Points, in no order, along strands that fork, close into loops and pass close to each other.
Points whose rows are less than 46.1 apart are linked; no others are.
rok: [ -7  15   5  -5  11  20  -8 -22   7  -8   2  -3   3   4  -2   0  22  -3
   7  10]
gef: [ 22  -5  20 -11  -7 -10  12  21  -3 -19  16  -4  -5   4   9   1   3  -6
 -16 -18]
nomag: [-17   7 -30   6  -7   4 -26 -16   5   4  15   4  -6  -6 -17  -2  18  -8
 -16   7]
Dela: [ 22 -16 -24 -20   9  18   4  21   5  -5  12 -14  12   2  -2  15  -1  -9
   4  -4]
Mopaz: [ -9 -14  -4  -3   5 -10 -20   2 -25   6  11  29 -16   8  -5   0   7   8
 -26  -5]
Zerig: [ -7   1  12  18  -5  -8 -21   4   8 -14 -16   9   0 -24  22  -6  -2  -6
  13   9]
Dobi: [ 16 -27 -14   7  -4 -14  -9  26   3 -10   0 -13 -11 -14  15   3  -6   2
  -6  -8]
tuv: [-39 -10   6   0  25   7 -13   1   5   2  15  -7 -17 -11 -12  -9   0   2
 -14  -2]
Safiv: [ 14  -8  -4  -7  29 -15 -10  -5   1   2 -13   7 -12  13  26  11   7   5
  32  -1]
lesu: [  9  -8  14 -15  -4   8   1  33  -7  -1  11   5  11  22   1  15   2 -16
  -8  10]
bop: [-16   9   6  -6   2  15   2  24 -19  25   0   9  28  18 -10  13 -13  -7
  16  20]
Nub: [  5  -3  -3   6 -13   7   3   5   4   6 -10  10   1   8 -13  24   2  -3
  -9  16]
mirid: [ -3   6  -2   0  20  -7 -21  -5 -14   0   0  25 -17   3  -1   9   5   2
  -4  -2]
zal: [  6  22  -2  16 -18   2  17  11   4  -8   3 -20  11  -3  -3  -6 -19 -13
  -5  -5]
Susus: [  8  -3 -10   8   8   3  14  13  14  -5   6 -17  -9  10  -5   5  -6 -14
 -23   1]
bigu: [  2 -15  20  -7   6 -13   4 -23  -3   8 -25  10  -4   3  10 -24   4  14
   6 -10]
moruk: [-22   4  19 -10  -3  27  14   8   4   3 -15  -9  11   4 -14  -5 -15  -9
 -11   4]
Rif: [-21   9   0   9  -2 -12   5  16  14  10   0   6   8   0 -15  -4  -9 -12
  -4  -1]
sasav: [  0  13   8  -7  24   1 -22   0 -15 -13  11   9  -6  21   5  10  11   1
   2   7]
vadol: [ 21   4  -6   9 -15  -2   2   7 -19 -15  -8   4   2 -21  -2   3 -18   3
   2  -5]
mosi: [ -4   9 -16   7  -8 -15   4   2  -4  10  -6 -25   0 -13  -5  11  -2  16
  15 -16]
minum: [  3 -23 -17 -12 -10  -7 -13   7  -7  -1  32  18  13   9  -5  18  14   5
   4  14]
zin: [-14   3  19   3 -13   1  10   4   3   0  -9   2  26 -17   0 -16 -18   2
  25  11]
dilev: [-42   7  10  -1   0   3  -7   9  16   9   0  -4  -7  -3 -20  -3  -3  -8
 -20  -6]
fav: [  1  -5   5  -3  -4   8   7   3   1  -5  -7 -25  -2 -25   2 -13  -7   8
  -3 -23]
gebev: [ 12  -7   2  -2  -5 -19  10   7   9  -3   6  -3 -13   5   4 -13   3  -6
 -26 -27]
peki: [ -7   7  13  10 -40 -12   5  -7   5   3 -21   6  -5 -26  -5   0  -5   4
  -2 -16]
deko: [  8 -19   4   4  -8  19   9  24   6   2  16  -5   4 -12   7  30  -6 -14
  18  31]
bemem: [-27  -6  16   3  -6  12  -1   8  10  -5   0  -1   7 -27  -7 -18 -17  -3
   8   9]
luf: [-11   7  13   2   1  10   4  16   5  14   0  12  16   4  -2  14  -4 -18
  22  20]
Sos: [-19  20   7  12   3  -4   2 -24  -3  -1 -18  15  -3   9 -11 -16  -8   6
  -5   5]
zemit: [  5 -11  -1  -8   1   4 -10 -18  -3   4 -38   9   2   8   4 -23   2   3
  -6  -5]
kos: [ 11 -11 -30  -4   4   4  -7   8   6  -6  14  -3   1  -8  -8  10   6  -7
   0  -2]
Mus: [  0   5  10  14   1  12  17  -8 -15 -11  -2  -2   0   0  -6  -6 -17  10
 -10  12]
lub: [ 17 -14   4   2  -2  -9   3  21 -10 -13  -8 -25  -7 -10  13 -10 -10   7
  -6 -18]
leded: [  3  -5   1   3   6 -19 -12 -23   6   5 -13   4  -8  -8  23 -34   0   5
  11 -16]
geva: [ 17 -22  11 -12  29  -4  -2   3 -12 -14 -15   8  -6  13  21  10  -3  12
  23   7]
vifo: [ 23   9   6   0  -1   3  -4 -19 -21 -15  -8  22   9   9   3   3   7   8
  13  18]
sazon: [ 13   6 -14  -2   9   1  13 -35   4  11  -4 -12 -29   3   2  -1  -1   2
  -9 -18]
buda: [-22  -5 -11 -14   2  19 -23  -8  -6   2  -5  24   7 -10 -18 -21   0  -5
 -18  -8]
nam: [ 20   9   6 -13  -6 -13   8  -9 -10   3 -11  26   0  26   1  17  13   6
   3  -8]
fos: [-26   0  -2   8  21   6  -4   8   3   1  32  -2  -3 -22 -12  -3  -8  -4
   4   7]
dirap: [ -1  14  12   0 -19 -10  -1  -3  10   4  -7   4  -7 -26   6  -4   6   0
   9 -32]
rizas: [  3   8  -6   3   7  -6 -20   8  -1  -6  -9 -10  -8  -4  17  10  10   2
  10  -5]
Non: [  7  -1   5  12 -11 -26  11 -28  12   3  -4 -14 -17  13  14 -15  11  10
 -12  -1]
noso: [-16  12   1   0  17  13  16  -6   4   2  32 -13   1  -9 -16  -2   4   2
   7   1]
bato: [ -8  17   7   6  12  12   5  11  32   9  -8   0  13  -1   6  15   2 -22
  22  13]
Tomo: [ 10  -8 -25  -1   1  -9 -22  11  -6 -11  27  14  -3   5  -2  12   3  -5
  -9  10]
Tedo: [ 10   3  -6   1  17 -20  -3 -14   6  11  -7  19  -9   3   6   1   4   0
  26  -8]
lifem: [-18  18  12  -7  -6  21  11  13 -13  14  -9  -8  24  13 -17   3 -14   0
   6   7]
bub: [ -3  14  -6  21 -21  12  13  19  16  -1  -9 -18  16  -7   8 -12 -32 -21
   5   7]
Potu: [  7   7 -13   7   5 -21  -1  -7  17   3  -2   6   4  -9  17 -22   0  -2
  23 -13]
Reto: [ 13  -4   1  -5   4 -18  16 -13  -7   8  -5  27   4   5  -2   0  -1  13
  16 -11]
tum: [ -1   1  12   4 -13   7 -13 -18  -3 -10 -40  17  -3 -12   5 -17  -4   4
  -6  -1]
Zudez: [  1  20  14  -3  24   4   1 -20   4  -6  16   9 -12  11   2   2  17  -4
   6   2]
nusaf: [  8 -14   1 -14 -18  -9  -3 -20   7  14  -3   0  -4   1   7  10  28   2
   7 -10]
lok: [ 14   4 -19   6  12  -5  13 -10  -8  -4  -5 -11 -13  -3  -2  -8 -17   8
  -7 -17]
sogeg: [ 7 12 -7 -1  1 17 -1 -7  4  0 -9 -7  1  8 -4 20 11 -4  0 11]
vukad: [-13  32  -8   7 -18  -2   6   1   4  -4  -7 -22  15  -5 -12 -16 -24   3
  -2 -11]
Zude: [ -9  11   0   5  19  12   9 -19 -10   5  -8   9 -15   7 -19  -4 -10   7
 -12   6]
Dovun: [-12   9   3  -8  -4  -6  -6 -10   7   3  -1 -23 -10 -27   9 -14   7   3
   7 -40]
Nep: [ -1   9   7  20 -22  -5   0   2   8  -2 -30   7   3 -24   9   0 -12  -2
  14   2]
Val: [  3   6  14   1  -1   0  23  -2  -1   5 -11  12  14  -1  -5  -4 -10   5
  22   1]
gok: [ 11  -1  -4 -14  -3   1  -7  14  -6  -4   1   7  25  33   1   8  13  -5
   4  13]
Vuloz: [ 22 -16  10   9  -7  12   0  20  -7 -12   2   6   1 -10  13  19 -19 -16
   7  28]
nal: [  7 -31 -11 -10  -7 -25 -20  -2 -14   6  20  17 -15 -10   5   8  10  16
   0 -14]
mubip: [  8 -16  -9  -9  -5   6   2  -9  26   0  -8   9  15 -21   7 -22   8  -9
   8 -16]
sona: [  8 -10 -11 -10 -12 -16   5 -16  12  15   8  10  -9  20   0  20  25   7
  -4   3]
Vep: [  7  -5 -21   2  -2  -1 -14  -3  28  -1   1   7  13 -23  22 -12  12  -9
  23 -10]
Koton: [ -1 -18   3  -9   0   5  10  14   1   1  23  -3  14  -9  -6 -11  -1   3
   1  -6]
pugos: [ -9   4  20  -5  -6   5  14   8 -33   5   6   3  11  16  -8   1  -8  23
 -15  -4]
zof: [ -1  10  26  -5 -15  -6  -1  -3 -31  -5  -7   9   4   9  -2  -4   9  19
 -13 -10]
mudig: [ 10 -31 -11   1   2 -23  -9  12 -17  -1   4  -2 -18  -2   8  11  -3  16
  -1  -9]
voz: [  0  -7 -14   0  -7  -8 -12 -13  12   9  -3 -11 -11  -9  15   2  17   0
   4  -8]
Soz: [  2 -22  -4  -8  -4 -13 -17 -17 -16  -2  17  17 -18  17   6   3  17  14
 -22   9]
Nadan: [-10 -16   2  -7  -2   9  -1   5  16  -5  10   6  11 -22  -4 -24  -6 -12
  -1  -3]
duf: [-31   0  -4  -6  -3  -5  -1   5  23  21  -1 -17 -14  -7  -9   1   5  -6
 -20 -24]
zimot: [ 16   1  17   2  -4   5 -13  -6 -17 -23   5   6  10  -4  10  -4   9   3
   3  18]
rupat: [ 24  -8  11  -6 -13   3  -1  32  -9 -12  -5  -3   4   7   4   7  -1 -13
 -15  -7]
nupob: [ -2  -3 -19  -9   0   1 -16 -12  -2   0  12  21   2   0 -13 -16  14 -10
 -15  -5]
Nov: [-17   2 -21   1   5  18  -9 -27   4   5   9  -1  -7 -17 -20   4   4   4
  -9   9]
Giv: [ 11  -1  -6   7  -4  -7   9  -1 -19  -7  -1   9  -1   0 -10 -10 -17  10
 -11  -7]
kefad: [ -8   0 -11   3  -9  -2  -1   9 -17  19  -9 -16  -2  -4 -14  26  -1  17
   3  -1]
biboz: [ -2 -14   8  -6   4   3  10  24   8   8  10 -22  12  -5   5   6  -4  -3
  15   0]
lelo: [  0 -12  -9   6 -20  -7   3 -13   5  19 -13  11  -6  17 -11  18  17   6
 -17  17]
tok: [  6  -7 -17  -5  13  -9  -4 -26  -5  17   2 -25 -42  11  10  -1   0   4
  -8 -25]
Fem: [ 22  -5   0  12  -5   6   4  22 -13 -20   7  -3   5 -14   8   0 -27  -8
   5  10]
Bubun: [  2 -16 -19   8  13   8  -4 -20   8   5  -2  13  -7 -15  -8   5  -1   6
   9  20]
Belif: [-17  29  -3   4 -14  -9   7   8  -4   8 -11 -12   9 -15 -17   5 -15   9
  12 -20]
Lev: [  2  10  -9  -6  24  15   0   5  28  10 -26  -2  11   4   8   2   8 -16
  17  -6]
Tis: [ -6  17   1  13   1 -20  -1 -15  11  -1 -13 -23  -5  16  11 -19   8   4
  -4   2]
lini: [ 19  -8   3  -9  14   9  18   0  19  -5  -1 -10  -7  14   7   2  10  -8
  -7  -3]
zav: [ 23 -18   4   0  -2   3  -2  -8  -5 -15   4  -4  -8   1  14  12   8  10
   3  20]
gafad: [-14   4  -1  -6  -3   4  14  16  18   9  10 -31  -5   8 -12   6   4 -11
 -23 -10]
pifa: [  0  29  28  -2   8   1  11  -6   4 -12  17  12  -2   8  -1   0  11 -16
  -6   2]
beto: [-17  28   8  16  -3 -20   2  -8   1  -2   3  -5  -6  18  -3 -10  -2   4
  -6   7]
Neri: [  3 -18   4   3 -10 -16   3  -9 -11  -4  18  16   3  22  -1  -5   9  17
 -14  23]
Kelag: [  9  22 -18   8   6  12  -4   9   7  -4  -2 -27   2  14   2  22   3 -13
   1  17]
kof: [ 17 -17 -13  -4   2   7   9 -24  -4   0   3   0 -15  -4   1   8   9  17
  -1  10]
betu: [  0  22  30  -7  -1   6  -3 -11 -13 -12  -8  10  -5   4  -1   0  11  -1
 -12  -8]
Munu: [-16  15  23  14   5   5  -6  -3   2 -19  -2   6   2 -17   3 -12 -10  -7
   6   5]
Sorog: [ 17   1   0 -18   3   3  -9  -7 -15  -5 -15  24  13  25  -1   8  11   1
   7   5]
dimag: [ -7  -3  12  -7  13  17  17   1  20   5  -6  -9   4   3  -4 -10   3 -11
  -1   4]
Telu: [  1  11  -3   5  18   3 -28  24 -15 -12  -4  -8  -2  12   8   7   0  -8
  -1   8]
muv: [ -6 -11   4   4  -5 -12  16  -4  -2  16  12  -6   1  23  -6   0   5  19
 -10  13]
Zub: [  1  -2   6  -6  -4   7  23  -1 -19  10  22  -6  16  22  -7   5   0  26
 -10  10]
gev: [  4 -30   3 -14   0 -10 -16   9  -9  -6  26  18   2 -12   6   7  11  12
  16  -2]
laba: [  0  17 -14  16   7  16  -2  10   8  -8 -11 -23  -5  13  -4   8 -13 -17
 -22  11]
simo: [  7 -12 -11  -8   8  18  16  19  -2   0  29 -29   8   0   2   8 -12  -8
   8  12]
Sof: [-22  17   4  -2   5  20  20  -1  -9  11  21 -10  19   9 -19  -5 -10   1
   4  13]
dor: [-19  11  -8  19  -7  -7  -6  28  19   0  -8  -9  11  -8   4 -15 -24 -20
  -1  -1]

How many points has the smallest loop of links through each point below? Write - if it is on no loop.
Potu: 9
dilev: 12
sogeg: 11
Zerig: 21
beto: -

A tip is a point with one link. Name the tips that can be reached along the links from each point below, in the order of the rows.
nupob: gebev, geva, buda, tum
pifa: kefad, Lev
Mus: deko, Non, tok
